Each row is a point on a landscape with many valleys, with its height.
From any point a ball rolls to the lowest of the 2 points nearest to it. It stops when none of these is lower. Distance is the straight distance between rows; heights are no part of it.
pid height 594: [-13 -18  15 -17 -27   1  21  32 -14 -40   9 -23  34   9  33 -28   0  29
  45 -16  24  38  20   2]
bav height 672: [-81 -12   4 -32  -8 -24  39  50 -19   0   5 -11  74 -20  34  -5  17  45
 -31  25   1  -1  -2  20]
gekag height 500: [  8  17 -24 -20  30  11 -14  -5  43  19  25  58 -54  13 -43   2 -12 -20
  19   6 -32  -5 -28   1]
ratem height 259: [ 79  19 -42 -20  44 -19 -14 -63  25  29  15  16 -36 -12 -10   6  11  35
  67  19 -21  16  -1 -10]
dap height 283: [ 54   5 -68  81  46  10 -26 -30  23   8  10  60   7  18  -2  11  20  26
  16   2  -4  20  17  -2]
zir height 353: [ 46  -4   1 -16 -17 -43 -23   8  22   1   1   2  -7  24  -5  15   4   3
 -13  -7 -12 -18  -5 -14]
Taban height 655: [-66 -11 -23 -39  37  40  10 -28 -10 -27  -3  19 -29   8 -30 -14 -14 -49
 -48  -2 -38  -2 -24  20]
Kare height 593: [ 16  -4 -12  26 -28  20   6  -1  -1   8 -11  22 -29  -9 -12  14 -42 -10
  19   2   3   3 -21  32]
Nove height 664: [ 41  35  -4  21  30  24  -2  -3  -3 -30  36  -8 -86  15  -9  17 -16 -32
  11   7 -25  23 -24  32]
rusir height 650: [ 31   5  19  18  35   0 -41 -71 -18  -8   6 -29 -18  25  26 -11 -24 -12
  68   8   8  58  19  -6]
tibi height 172: [  8  -8 -44  32  30  18  13 -19   7  10   6  47 -45  29 -40  16   0 -33
   6   9 -29  19 -26  15]
Galo height 620: [ 13  -2   4  -4   4   8  -7 -28 -11 -49  32  -8 -19  16  32 -22  -3   6
  67  -4  -2  63  -3  16]
sofer height 427: [ -9 -13  12 -42 -10 -48  -9  31 -25 -30  -3 -43 -64  -5  -9  15  -1 -15
  -7  23  -5   3 -16   6]
Vezen height 565: [-18   8  -1  -7 -30  28  -1  -4  21  35 -24  43   8 -36 -26  -2 -22   3
 -13 -15   0 -32 -11  27]
Mavus height 547: [-46  10   4  -3 -16  13  47  27  -4 -16  -3 -17 101   7  11 -14  44  32
 -31 -26   6 -11  30 -16]
bofal height 683: [ 49  33  -5 -19 -26  23  -5   6   3   5  27 -27  30  24  50 -10  20  13
  26 -12  14  -3  47 -37]
kozum height 607: [ 58  13 -23  15 -27  26 -19 -27   3 -12  -3  21 -32  -8   3   3 -17   9
  41  -3  -6   7  -5  40]
nati height 510: [ -6   6  12 -28 -18 -66   1  29 -13  17 -17 -46  16 -51  12  51  11  28
 -18  12  -5   6 -19  29]
vurep height 175: [-13  -2  16  24 -26 -12  18  13 -32 -37  23 -23   1   7  -2  29 -41  -8
  24   9  -2  47 -30  44]
dozam height 744: [ 68  26  12  13 -16  -1 -27   5  33   1  22  10  24   1   6   5   4   3
  25 -33  10 -15  34 -31]
zov height 526: [ 27 -11  10 -14  17 -10 -12  -3  18  15   6   3 -27   4  -7 -18  -2 -17
  55 -13  20  19  16 -46]
Zulim height 252: [-17  37  37 -30   3 -54 -10  22  -6  19 -40 -61 -15 -71 -18  32 -61  23
  13  -1  18  42 -12  28]
goli height 225: [ 44   4 -67  52  44   7  -8 -39  19  11   8  72 -34  20 -34  11   6   2
  12   8 -18  28 -13   0]
roluf height 465: [ 34  22 -27 -34  25  34  -7 -29  52  44 -18  36 -39 -14 -22 -25  -6  20
  55   5   2 -23  -6 -24]
loker height 717: [ 51  43  -3 -25 -20  10 -11  14  20  20   9 -20  19   7   0   0  27  -2
  10 -29   7 -27  49 -54]
Vaga height 218: [-24 -43 -30  -7  37  -2   6 -27  -3  -6  29  34 -17  37  13 -18  46 -12
  -4  29 -32  15  -7 -13]
gok height 481: [ 10 -15  25  33   1   2   5  20  -5   8  14  -5  15  10  11  -4  -3  -8
  27   2  32   5  21 -36]
gasus height 631: [-47 -41 -38 -22   9  37  16 -35 -13  -8 -23  30   3  12   1 -28   3 -18
 -26  -1 -15   9 -12  10]
Dig height 633: [ 45  13   9  18  40   7 -22 -45  -8 -42  25 -16 -37  12   6 -10  -8 -17
  65  -4   8  76  -8  -4]
pomo height 448: [  7  -5 -15  -4  19   9  13   3  11  23 -33   8 -67  10 -35  -7 -25 -19
  26  16  12  -8 -24 -18]
kekuf height 480: [-20  -9  -9   3  43  26  -3 -25  23  37 -26  27 -53   9 -41 -22   0 -20
   3  14  -7 -36 -23 -21]
Zire height 564: [  1   5 -16  -9  36  42  21   4  -7 -29  19   3 -65  -6  -2  -9  24 -30
  22  12   1  18 -33   8]
satop height 193: [-14 -12  30  29 -14 -31  11   8 -30 -48  21 -37  25  41  15   1 -34  11
  49   5  -4  57  -4  27]
munug height 504: [ 27   1  42  21  17 -24 -22   9  10  -8  25 -12 -16   4  -5   2 -28 -26
  35  -4  24  24  -1 -32]
Banim height 592: [-36 -18  -7  10  10  37 -36 -74   6  35   0  26  25  14   5 -24  -5  -3
 -44 -13 -54 -43  28 -11]
Mufa height 505: [-55 -17   1  -1   3 -35  20  23 -23  26 -15  -5  11 -21 -18  27 -22 -18
 -41  35  -1 -30 -35  13]
gonaf height 426: [  9   7 -38 -35  50  32   0 -56  39  55 -15  31 -18 -18 -23 -27  36  22
  41   4 -12 -26  13 -34]
tini height 525: [-22 -12  -6   9 -28  36  32  -8  -3 -13 -14   7  78  15   2 -17  40  26
 -22 -30 -13 -19  36   6]
fero height 352: [ 40 -12 -22  40 -30  14   4 -13 -11   3  17   9  19  34  33  -2   2  25
  42   7 -19  24  25  16]
did height 538: [-21 -14  31  15 -18 -52  11  31 -31  25 -16 -41  -9 -33 -12  38 -19  -8
   9  20   4  -8  -7  14]
Povi height 404: [ -4 -15   3  40  14  17  -2  -3  20  17 -11  43  12   0 -26 -12  -9 -31
  -6 -20  16  -9  -2 -25]
zapa height 544: [ 21  -4  10  14 -22   5 -24  -4 -11  28   6 -17 -37   0  44  -9  -9   5
  27  22   7 -20  13  -4]
ladu height 485: [ 13  10 -30  55  25  56   4 -35  13  44  19  37  33  22  26 -25  26   5
  13   5  -2 -12  39 -35]
Tezar height 409: [ 13 -13 -14 -34   5   2   0  -1  -6  18 -49 -24 -63  -6 -10 -22 -22   2
  42  10  26  -1   7 -35]
dirur height 566: [ 38  24  22 -22 -31 -10 -21   7   6  21 -15 -37  -7 -19   1   1 -31  21
  23 -26  21 -11  31 -15]
nar height 342: [ -8   5  19  41 -18  -2  31  27  -3 -27  27   0  51   0  28   6 -18  29
  -5   4  22  12 -39  30]
Paz height 546: [-23   5  18 -16   0 -43  15  37 -13 -30  16 -24  -4 -23  -9  34  -1 -19
 -14   6   2  17 -38  24]
sefep height 634: [-25 -24  -9   8 -11  32  14 -12  12 -10  -5  54  15  -8 -24  -9  23 -12
   3 -22  -8   8  -1  21]
pigu height 416: [ 22   8  23  12 -48   9  -2   6 -23  17  -6 -43  -7 -16  37   6  18  27
  24 -11   7 -22  51   7]
Bivo height 375: [ -1  -8 -21 -20  41  32  -1 -53  25  63 -36   2 -14   4 -18 -32  33   2
   8  -3 -18 -43  28 -58]
Tapi height 552: [ -7 -28   6 -27 -14 -16   1  21   3 -13   0   8  -8  -5  -3 -12  14 -12
  27 -12  15  23  13 -24]
nifik height 377: [ 52   8 -16  -5  -2  -8 -35 -40   1  -8  28  12  -9  26  27  -5 -40   1
  50  -1  -1  48   1  -6]
dar height 571: [  0  10 -11 -62  20  -4  10  35   9 -51  14   0 -47  -1 -21  -2  14 -30
  -8 -14   7  22 -30  -3]
navov height 478: [-28  23  13 -54  12 -13   6  44  26  -1  -2   6 -66  -5 -60  12 -19 -25
 -11  -2 -16 -18 -30   9]
bir height 675: [-37 -26  -4  25  55  19 -21 -51   2 -33   9  29  12  32 -29 -18  -9 -25
 -61 -20 -41   7 -18 -14]
leru height 182: [  9  28  28 -10  -6 -25 -14  23  13   7  -3 -22 -44 -16 -18  21 -55   2
  -3  12  15 -18 -46  12]
kuvor height 608: [ 16   1  29  -6 -11   0  -5  -8 -13 -68  12 -38   6  18  42 -28   4  30
  50 -17  17  48   6  11]
foper height 508: [  7 -11  25  12  -1 -20  12  21 -17 -24 -24 -28 -46  -8 -34  18  -9 -29
  21   3  18  12  -8  -2]
fum height 277: [ -8  14 -19 -56 -26   6  -3  20   7  60 -32 -12  -1  10  -5  -9  -8   8
 -10  -5  10 -35  54 -46]
Zafo height 455: [-40  -7  12 -51  12 -33   6  44  -5  -9 -22 -11 -55 -16 -41   5   2 -26
 -19  23  -6 -16 -15  -9]
mok height 545: [-29   0  14  22  16  17  31  20  -6 -47  15   3 -23  -9 -22   9  33 -29
 -29   7   0  -5 -32  25]
Ner height 482: [ 18 -10  21  12   2 -11   6  17   3  17 -43 -18 -33  -4 -28   7 -15  -8
  14  -3  28 -25  -5 -24]
zep height 582: [-15 -18  15 -14 -20 -24  21  30  -9 -63  23 -10  14  12  10  -3  12  10
  26 -10  11  39 -12  14]
Buli height 276: [ 13   8  10   2  23  -2 -18  -4  56  20 -34  30  -9  21 -54  -3 -15   6
 -15 -11  -2 -50 -22 -32]
Nesu height 557: [-20  13 -13  -7  36  48  26  15  -9 -33  10  10 -57  -2 -20  -3  19 -45
 -30  13 -12 -11 -31  27]
lolo height 166: [-31 -26   3   5  27  12  -4 -28   9   8 -35  16  10   9 -30 -11 -20 -26
 -56  -3  -3 -32 -18 -23]
Tuziv height 615: [-17   9 -11 -28  -2  21 -11 -15  38  -5   2  67   4 -10 -50  -4 -18 -24
 -22 -33 -25 -11 -30  28]
vol height 319: [-19  -4  26 -40 -10 -27  -1  21 -42 -68   2 -59 -24  -4  17  -9  -6  -1
  21   8  14  53   4  19]
Regik height 479: [ -6  24   2 -13   2  44 -29 -42  24  10   5   5  60   6   8 -25  22   8
 -57 -37 -31 -50  41 -29]
geko height 627: [ 23   1  -4  27  -3   2  -4  10  10 -45  28  25 -18  12   2   4  20   1
  -4  -3  -1   7 -32  28]
tega height 518: [-53 -19  36   9  -6 -26  20  45 -14   7  16 -11  41 -26  17   4  15   0
  -5  14  12 -11   5   1]
Leb height 524: [ 15 -22   2  52  15  -8  16   6 -17 -29  -4  -1 -30  18 -15   4  19 -22
  18   9   6  20 -11  -6]
nav height 132: [ 10 -14 -26  33  34  23   0 -34   4 -10   9  25 -31  11  16 -22  63   9
 -21  24 -21 -19 -12   7]
seso height 507: [-11 -19 -39  10  51  36  14 -41   5  42  -6  40 -41  -5 -20 -22   8 -24
  25  24   0  -2 -17 -16]
Nebol height 340: [-37  25  39 -41 -11 -29  -6  24 -32 -53  -9 -70 -23 -51   7   4 -13  12
   6   1  21  53   6  43]
vafu height 355: [  8  -4 -21  26  51   6  -7 -13  24 -22  -1  46 -10  35 -30  -7   0 -29
 -46  -8  -6   3 -33  -8]
puga height 217: [-31 -18  14  -5  36  30 -23 -46  12  15 -35 -14  28   9  -9 -32 -15 -11
 -64 -22  -9 -47  11 -49]
tus height 609: [-67 -32   5   4  -1  17 -13 -39 -14  19   0  17  39  14  10 -21 -22 -14
 -48   2 -30 -25   8   3]
gotaz height 520: [ 26   0 -39  33   8  63  -3 -40   9  40 -18  37  18  -4  12 -21  10   2
  14  -6  -1 -25  21  -6]
Bar height 117: [-34 -47  -7  10 -23  -2  11   4 -28  12  12   6   0  28  29  -6  31  -2
  15  29 -28  -9  23   4]
lavi height 271: [-17 -10  28  44  -4  -9  12  16   1 -11  23   0  59  20  18  -3  54  15
 -25  -1  -2 -26  18  -4]
tevi height 221: [ 10   5  -8 -28  10  21 -11 -18  38  20 -38  23  -2   0 -24 -23  13   7
 -13 -26   4 -37   3 -26]
kap height 760: [ 40  12   6 -11 -24   6 -15  14  24 -17  28  25  24 -10  25  -6   6  11
  27 -23  17   9   4  -6]
dide height 626: [ 26   2  10  -6 -37 -26  -1  18 -14 -16  19 -45  44  25  37  12   9  21
   8  -5  -1   3  28 -17]
Futo height 600: [ 24  -2  44  44 -21 -11   5  14  -2 -37  12 -15   8 -23   5   2  26   9
  30 -25  19  10   8  13]
Kimo height 613: [-81 -30   8 -15   0 -14  32  34 -34   9 -37 -21  57 -32 -11   2  20   3
 -33  14   6 -10  42  -6]
naril height 411: [-11  24   9  -5  -4 -23  23  41 -12  36  -4 -52  67 -15  36  27   1  12
 -51  20  23 -28   9 -34]
femi height 238: [ 33  13   5  48   9  -6 -28 -18  -8 -26  39   7 -32  28   2  14 -49 -20
  28   4   2  55 -20  24]
zezu height 453: [-33   1  18  -3  17 -20   4  18   8  28   0 -12  57 -11  18  12  -5   3
 -71  13  18 -41 -17 -22]
Pibi height 459: [  4  30  23  10 -11 -29   7  34   8  60  -7 -43  34 -33   7  34  -3  11
 -28   6  11 -48  12 -28]
Ful height 601: [ -2  12   2 -28 -51 -19  24  38 -26   5   2 -54  53   0  23  15  18  26
  -2  -8  12   3  51 -18]
mepof height 569: [  6  -9  -4 -47  -5 -12   0  12  -1 -58  15 -10 -27   8  12 -10  16  -9
  27  -7   7  47 -11  -3]
gis height 584: [-10  -6 -12 -42  -7   0  22  27  -3 -54  13  16   1  16  -6  -3   5 -22
 -29  -1   7  19 -46  17]
lol height 603: [ 28   9   3  16  -5  18   8  -5 -22 -19 -10 -17 -53  -1  -7  12 -52 -24
  24   6  12  26 -31  26]
ponus height 654: [-37 -11  -1 -18 -44 -10  24  28 -17  14  -3   8  39 -27   7  24   4  16
 -12  -2   1   3  -1  37]
Tov height 386: [-28   8  16 -33  14 -57   7  50 -35  -4 -30 -61 -12 -67   5  28 -19   5
 -15  38  25  19 -18  14]
pokit height 314: [ -1 -20 -26  39 -29  23  19  -7  -9  16  11  27  43  41  32  -9  -3  11
   5  13  -6  -9  16  -2]
sezi height 388: [ 44  -1   4  57  -7  -5 -31 -36  -7 -13  28  -1   0  27  22  -1  -3  18
  64  -7 -13  43  36  18]
pota height 256: [-25   2  32 -47 -18 -28 -18  47  -7   2 -21 -34 -46 -56 -10 -15 -12  10
  18   3  28  21  36  -8]
nupe height 548: [ -2   3 -12  21 -21  41  -3 -22  12  36 -19  28  32 -14   3  -7  -4   6
 -26 -16   4 -47  13  10]
bigi height 109: [ 27  -8 -38 -42  27   3  -5 -17  13 -15   6  21 -54   7   2 -12  37 -10
   7  15 -15   8 -29  -8]
Rofek height 266: [ 49   1  17  66  -7 -28 -29  -3   2 -11  15  -2  -7  22  -7  21 -24   0
  11  -1   3  26  -2   6]
Lofug height 624: [ 30   1 -13 -22 -36  10 -22 -20 -16 -20 -18 -21 -38 -15  20  -4 -16  22
  34   3  11  16   3  33]
pum height 770: [ 21  19  19 -18 -28   1 -16  16   3 -25  33 -11  18 -12  54 -15 -14  29
  16  -2  36   9  -9  10]
gegep height 502: [ 47  23  -1  -1  -3  16 -25  -8  43  28 -14  22 -25 -16 -10 -14  -5  13
  48 -10   9 -30  12 -16]
Dob height 444: [ 36  -8 -48 -40  -4  11  -6 -18  24  35  -7  44  10  19   3  -9  -7  -4
  30  -4  -8   7   5 -26]
Lema height 232: [-23 -13  21  24   6  10  -4 -15   7   0   4   4  32   1   8 -12  37   3
 -53 -11  -8 -44  16  -5]
bugib height 170: [-54   4  25 -17  -4   0  12  34  -8  40 -32 -14  25 -44  -3  -8  -5  -4
 -28   2  36 -35  38 -26]
Sime height 290: [-16   0  15 -55  -8 -25 -18  16 -30 -32 -16 -47 -63 -30   2 -11 -16  -7
  24  13  17  43  26   5]
bos height 208: [ 47  -4 -28  37  32  12 -13 -35   4  19  19  13 -29  15  42 -14  49  27
   8  36 -10 -11   5 -10]
Rineb height 445: [ 42  26 -30  13  43   3 -20 -42   9  -8  75  35 -51   4   0   5  -6  -1
  66  15 -27  63 -15  16]
zab height 309: [  7  39  -6 -21 -45  -3   9  18  -5  42  -1 -27  41  18  -2  24  29  -5
 -32 -10 -20 -41  51 -34]
vev height 219: [ -7  23  42 -22  -5 -43  -8  34   8  17 -30 -44 -39 -51 -36  23 -38  20
   5   6  16 -12 -19   6]
rog height 605: [  0  25  -7 -37 -11   4  10  21  25 -13  -5  31 -18 -21 -53  17 -25 -11
 -27 -28  -1  -9 -45  28]
kod height 324: [ 27  -3   0  70 -24  12   5  12   1 -12  10  20  28  -1  11  11 -17  16
   5  -5  13   7 -15  30]
fur height 653: [ 57  30  14   5 -24   3 -17  -6 -12 -23  31 -49  42  47  66 -14  -1  34
  21  -2   2   5  32 -14]
furam height 446: [  8   5 -17  -7  14  41  -9 -31  31  16   7  35  47  21  14 -30  25  -3
 -23 -16  -2 -24  23 -39]
panan height 325: [-20  41  12  10 -11  10   8   3   9  44   8 -23  66  11  -9  14  20 -17
 -55 -15  -6 -50  37 -44]
gab height 506: [-28 -33  -8  11   5  26  16 -19   4 -32   6  30  53  32  10 -30  44  18
 -15 -20 -18  -1   0  14]
lami height 573: [ -7  41   0  -5 -38  10  40  42  -8   2  13 -34  90  -4  17  19  37  31
 -19 -21   6 -11  38 -16]
Sev height 387: [ -1  -9  18  58  17  -6   9  20  17 -19  20  38  15  11 -31   8   2 -31
 -18 -14  17  17 -23 -13]
reran height 473: [ 29  21 -37  -6  23  15 -11 -18  18   2  50  50 -63   7 -20  13  -5 -23
  45   6 -43  28 -24  25]
sebe height 137: [ 38  15  27  12 -10 -32 -18  13  18  16   7 -18  -1 -12   5  19 -37  17
 -16  -1  23 -24 -27   1]
zil height 550: [ 10  -5  -2 -16 -32  -8  -9   6   6  32 -23  -2 -25 -10  -1   2  24  10
  -1   1  -9 -44  24   1]
puneb height 534: [ 69  33  17  11 -17  12 -29 -14  20   3 -15 -18 -15 -18   4  -8 -29  20
  35 -18  20 -21  11   1]
Vin height 300: [ 37  16 -29 -29   9  22  -7 -24  36  46 -38   3  -1  18 -26 -14  30  15
   2 -18 -17 -54  39 -53]
pil height 579: [ 11  -6 -31   1 -20  26 -11 -16  13  39 -10  57 -15  -5 -12  -3 -27  -7
  20  -4  -9 -13  -9  20]
vogem height 103: [-59  17   3 -35   4  12  18  16  -9  39 -41 -31  61 -39  -5  -4  -6   8
 -77 -12  24 -31  40 -35]
Bogi height 556: [ 10   4  18   6 -17 -24  24  30  -5   7 -40 -34  37 -35 -16  36  16  14
 -18 -22  23  -9   0  -3]
piri height 364: [ 23  15   1  20 -43  30   9   7  -2  17   3   1  33  -7  19   4  28  21
   9 -21   3 -26  49   2]
pifu height 456: [ -3   9  36 -20 -41 -22 -24   6 -27  -7  -7 -57 -20 -38  32   4  -2  30
  19  -3   8   2  39  29]
zozi height 649: [-19  20  29 -36 -29 -41 -25   0 -34  -6 -24 -62 -37 -32  -1  22 -53   6
   9  14   3  23   0  50]
pib height 621: [-57 -38 -13  -9  -1  12   9  -8 -17 -16  -1  22  27  20  16 -14  -3  -6
 -48  17 -14 -12 -23  22]
zovi height 648: [ 36  41  24   8   7   2 -28 -15 -10 -57  33 -27 -54  17   3  11 -14 -19
  15 -10 -11  38 -18  45]
budop height 570: [-33 -14 -20  -5  -8  46  -8 -38   0  56 -27  27  21  -1   1 -23  -4  -9
 -22 -11 -18 -38  36 -14]
Gop height 299: [ 47  15  29  77 -26 -14   0   6  -5   6  12 -15  37   3   9  26 -23  21
   8 -11  14   7  13   6]
zate height 274: [-30   6  23  12  18  10  -5 -25   1  29 -16 -25  61   7 -12  -1   1 -17
 -79 -19 -15 -59  34 -45]
dosul height 519: [  8  -9  30  25 -25 -15  -9  -2 -35  -7   8 -39 -11   6  42   2 -15  11
  21  21  14   3   7  16]
gumok height 555: [  2  23  27 -37   7 -29   3  44  -5 -63  36 -28 -31  -9 -20  17  -5 -26
  -8  -9   0  32 -32  15]
bogam height 187: [-27  33 -13 -46 -16  17  12  23  -4  44 -32 -27  37   0  -1  -8  -1  -4
 -57  -3  13 -43  56 -53]
Los height 215: [ -1   0  27  38  19 -12  -9  -4 -26 -50  37 -21 -18  43  25 -11 -33 -19
  39  15   0  65 -17  16]
rogeg height 339: [ 61   5 -43  57  -5  20  -4 -15  11  -5   7  43  19  21  19   3  13  23
  22  -3  -3   1  22   2]
meve height 379: [ 17  -9 -45  47  65  26  -1 -35  20 -12  16  55   2  34  -5 -21  22  -7
 -24  10   9  30 -28 -23]
derim height 157: [-36 -18   2  22 -30 -12  31  28 -27 -10  16   7  -6   4 -16  30 -18 -25
  -1  17 -15  15 -26  48]
pamom height 532: [-34 -18  30  33   7 -19  12  26  -4 -18  18   3  10 -10  -4   8  33 -15
 -20   9   3 -12 -20   9]
Kepat height 472: [-19 -21 -37 -46 -14  22  -7  -8  12  17   6  56  18  10  18 -24   4  -3
   4  -6  -3  12   7 -12]
kar height 619: [ 27  14   4   6  23  16  -9 -11 -11  -4  -9 -22 -75  -9   7 -16 -29 -11
  45  18  26  16 -25 -10]
temev height 173: [-47 -38  -7 -15 -33  -7  11   1 -20  21 -11   9  27  18  -1   0  36  -3
 -19  -2 -34 -21  45   3]
fonof height 509: [ 16  17  10  17 -28  -1   3   9  -1  52 -17 -15  15 -13  -1  20   7  19
 -32   0  -4 -69  21   2]
meku height 410: [ 27 -18 -43   3  41  18   0 -38  19  12  11  49  28  29  10 -23  26  -7
  -2   1  -3  13   1 -35]
fuge height 643: [-53 -19 -36 -56   5  32   0 -28   4  -2 -21  42 -28  -7 -40 -14  -2 -30
 -19 -13 -37   6  -7  15]
Rili height 292: [ 53  -2 -13   6   7 -19 -28 -19  15  21   6   6 -26  25  15  -2  22  11
   4  13 -10 -22  10 -21]
busor height 501: [-16 -23  29  34 -21 -18  25  30 -27  -5  14 -28  33  11  33  -1  -8   6
  18  16  16   5   8  -4]
lum height 361: [-27   7  29 -15  -2 -48  11  29 -41 -29 -26 -77  16 -50  19  21 -22  26
   2  21  24  43  -4  33]
Kuda height 425: [-32 -34  -9  37  43  25   9 -16   9  -1   5  39  19  27  -6 -21   7 -33
  -7   3  11  15  -3 -38]
Fofi height 408: [ 39 -15 -36 -31  -9   3 -11 -19   7  -3  26  26   1  16  34 -15   2   9
  51   3  -5  35   7 -14]
nizi height 638: [  4  23  26 -25 -27  -9 -38 -32 -23 -22 -11 -38 -45 -17  20   0 -43   7
  24   2   9  22   3  51]
fad height 169: [ -5 -23 -28 -26  27   8 -10 -36  18  -4  -5  28 -20  21 -15 -14  35 -19
 -25   4 -29 -10 -17 -14]
Duren height 489: [-27 -21 -25 -30  -5  22  16   1  11 -32  24  42  30  28  22 -30  26   9
   4  -6  -4  16 -15  10]
lakim height 665: [-41  -7 -13   7  68  43  -4 -57   6 -26   4  27 -29  14 -44 -13 -12 -52
 -45 -15 -49   4 -26   3]
tesal height 483: [-54  -8   0 -21  17 -42  16  29 -14  27 -21 -23  54 -34  16  23  -6   7
 -57  30   5 -21 -36   7]
tenos height 616: [ 18  16   9   1 -10 -11   7  10  14 -27  15  18  -3 -14 -25  31   5  -8
 -34 -13   2 -10 -45  34]
tas height 395: [ 15 -14  17 -31 -25 -60 -22  17 -12 -16  12 -31 -18   8  13  19   2   7
  -2  13  -8  -3   6   0]
Gokes height 596: [-68 -33  12  13  16   4  31   7 -26 -10 -49 -15  38 -29 -25  -2  17 -10
 -46  -1  11 -20   0  10]
Latev height 320: [ 31   0 -11  36  48  -7 -14  -4  41   9 -22  38 -33  33 -47   0 -11  -9
 -16   2  -2 -20 -35 -27]
Nila height 321: [ 10  23  30 -14 -15 -57  -9   8 -20  20 -10 -72  38 -23  28  38 -54  28
  -2   7  15  26  -6   7]
mago height 644: [-17 -25  -8  12 -45   9  24  14 -16 -11 -11  16  15  -3  -3   2  12   3
  18 -10   1  12   6  30]
pab height 385: [-35   8   3  -3 -15  14  21   5   4  16  22   4  93  14  35  -4   4  25
 -57  -1   0 -27   3  -4]
mapi height 521: [-35  -2  17   3  -4 -30  19  40 -23  28 -23 -22 -39 -24 -28  37 -42 -27
  -9  27   1 -18 -34  19]
divot height 503: [ -4  36  17 -15  27  20  -5  26  46  11   2  28 -70   3 -60   2 -24 -19
  13   3 -16 -22 -40   0]
gebi height 625: [-29 -15  -4 -21  10  34 -17 -44  18 -13  -7  53  26  -7 -33 -21   4 -13
 -31 -40 -27  -4  -4  13]
setos height 329: [ 81  19 -28 -17  19   0 -31 -68  14  21  13  -2 -14   8  21  -7 -22  17
  79  -1  -7  31  15 -11]
rugi height 188: [ 64   3 -47 -36  41 -12 -16 -44  33  11   8  26 -32   6  -5  -4  37  16
  30   3 -13   0  -8 -27]
gad height 186: [-15 -25   1  23  30  19  -2 -18   3 -28   0  14   0  13  16 -25  36   1
 -52  15  -2 -30 -22  -2]
Bivep height 372: [  1   6   5  28  36  -6   9  21  20 -43  31  38  -5  23 -44  21   2 -34
 -47  -7  -7  14 -41   9]
guvuz height 315: [ 24  18   7  56 -19  10  -5  13   8   8  29   7  41  13  28   2  31  30
 -18  -4   2 -32  24   5]
lolu height 537: [ 28   6  48  40 -15 -31 -20 -18 -24  -7 -14 -59 -18  -2  11  21 -33   2
   8   4  11   2  -5  28]
rezi height 167: [-23  -8 -10 -42   0  19  -1   0   8   3 -34  23  -1 -19 -10 -15   5  -6
 -28 -12  19 -12  -7  -5]
Ramo height 543: [ 32  -5 -14  34  32  21   0 -13   3  -8  13  20 -43   6  -1 -11  19 -10
  28   5  11  25 -19  -5]
Pep height 572: [-10 -17   5  -9 -10   3 -16   3  -7  27  -4   4 -63 -18  11 -12   8  -7
  23  17 -13 -23   6  -1]
nare height 231: [-26  -6  -6 -14 -48 -20  15  16 -14  36 -11 -24  44   0   7  23  35  19
 -31  -4 -22 -33  47   8]
tuga height 282: [-15 -42 -31  42   3  -1  24  -3 -12  -4  18  34  15  67  27 -16   9   7
  -3  35 -20  11  -4  -2]
kitom height 284: [ 13  34  40 -29 -16 -42 -25   3  -1  18 -40 -66   7 -30  -3  23 -70  20
  13 -16  28  17   1   4]
kikos height 360: [-29  -7   7  41 -15   7  43  24  -7  -2  11   8  86  21  23 -10  -4  30
 -25  -1   6 -10 -14  13]
tode height 354: [ -3 -20 -21 -44   0  -1   1  14  -6  39 -50 -13 -24  12   3 -18 -18  -5
   5  20  19 -22  27 -55]
sif height 581: [ 30   0  28  34 -13 -11   5  14  14  -3 -15  -6  17 -10 -19  19  34   5
  -9 -25  13 -21  13  -2]
Bizus height 362: [-10  23  13 -12  -6 -57  13  37 -25  28   6 -64  64 -20  49  44 -16  32
 -17  23   8   4  -3  -5]
buku height 484: [-13  16  18 -43 -35 -43  -9  30 -18  17 -24 -51 -16 -63  10  24  -6  43
  -8   4   7   9  23  38]
zev height 577: [-20 -20   6   0 -15  -2  31  19 -11  -4 -50 -10  12 -36 -33   6  21  -4
 -18 -22  21  -7  13   5]
gutul height 449: [-12 -21 -13  29  17  35   8 -12   5  33  13  29  34  20  13 -27  11 -21
  17   2  22   1  29 -51]
Losi height 127: [-24 -15  -8  19  -5   6  11   7 -11   8  16  28 -45  12 -26  17  -3 -47
   6  21 -29   2 -19  24]
panud height 595: [ -5   7 -21 -48 -27  -1  13  32  -3 -26 -11  16   2 -22 -13  16 -16   1
 -27 -17  14  21 -41  35]
tabe height 123: [-72 -19   2 -35  14  15  -2 -10  -2   5 -41  12  20 -22 -27 -18 -33 -19
 -56 -11   6 -16  -9 -12]
foz height 220: [-31  -1  27 -25 -22 -16  -1  46 -13  21 -13 -19 -12 -60   3   0   2   8
  -5   5  36 -11  15  -1]
sova height 663: [-61  -7  -3 -24 -19 -33  40  46 -24  -8  -1 -10  56 -34  17  20  -3  27
 -12  16   4  32 -25  40]
fifas height 529: [  1  -6  20   6 -18 -46   9  26  -9  -9   9 -23  27 -13   9  33   4  19
 -23   7  -2  -1 -31  23]
femor height 253: [-26 -29 -37  32  26  11  22 -11  -6 -21  41  54   0  54   9 -18  36  -1
  12  23 -35  38 -13  14]
pap height 639: [ 16  16  13  11   2  -1   5  20  -7 -69  49  -9 -42  13  -4  13  19 -19
  17  -6 -23  34 -21  39]
muge height 417: [ 50  14 -25  51  21  -3 -25 -36   2 -28  42  24 -19  20  12  -1   3  16
  67   5 -24  63   6  29]

For each start below, name the point where the ball stops.
gumok: nav
gotaz: tabe
pab: Losi
gekag: Losi
Zire: vogem
kap: bigi
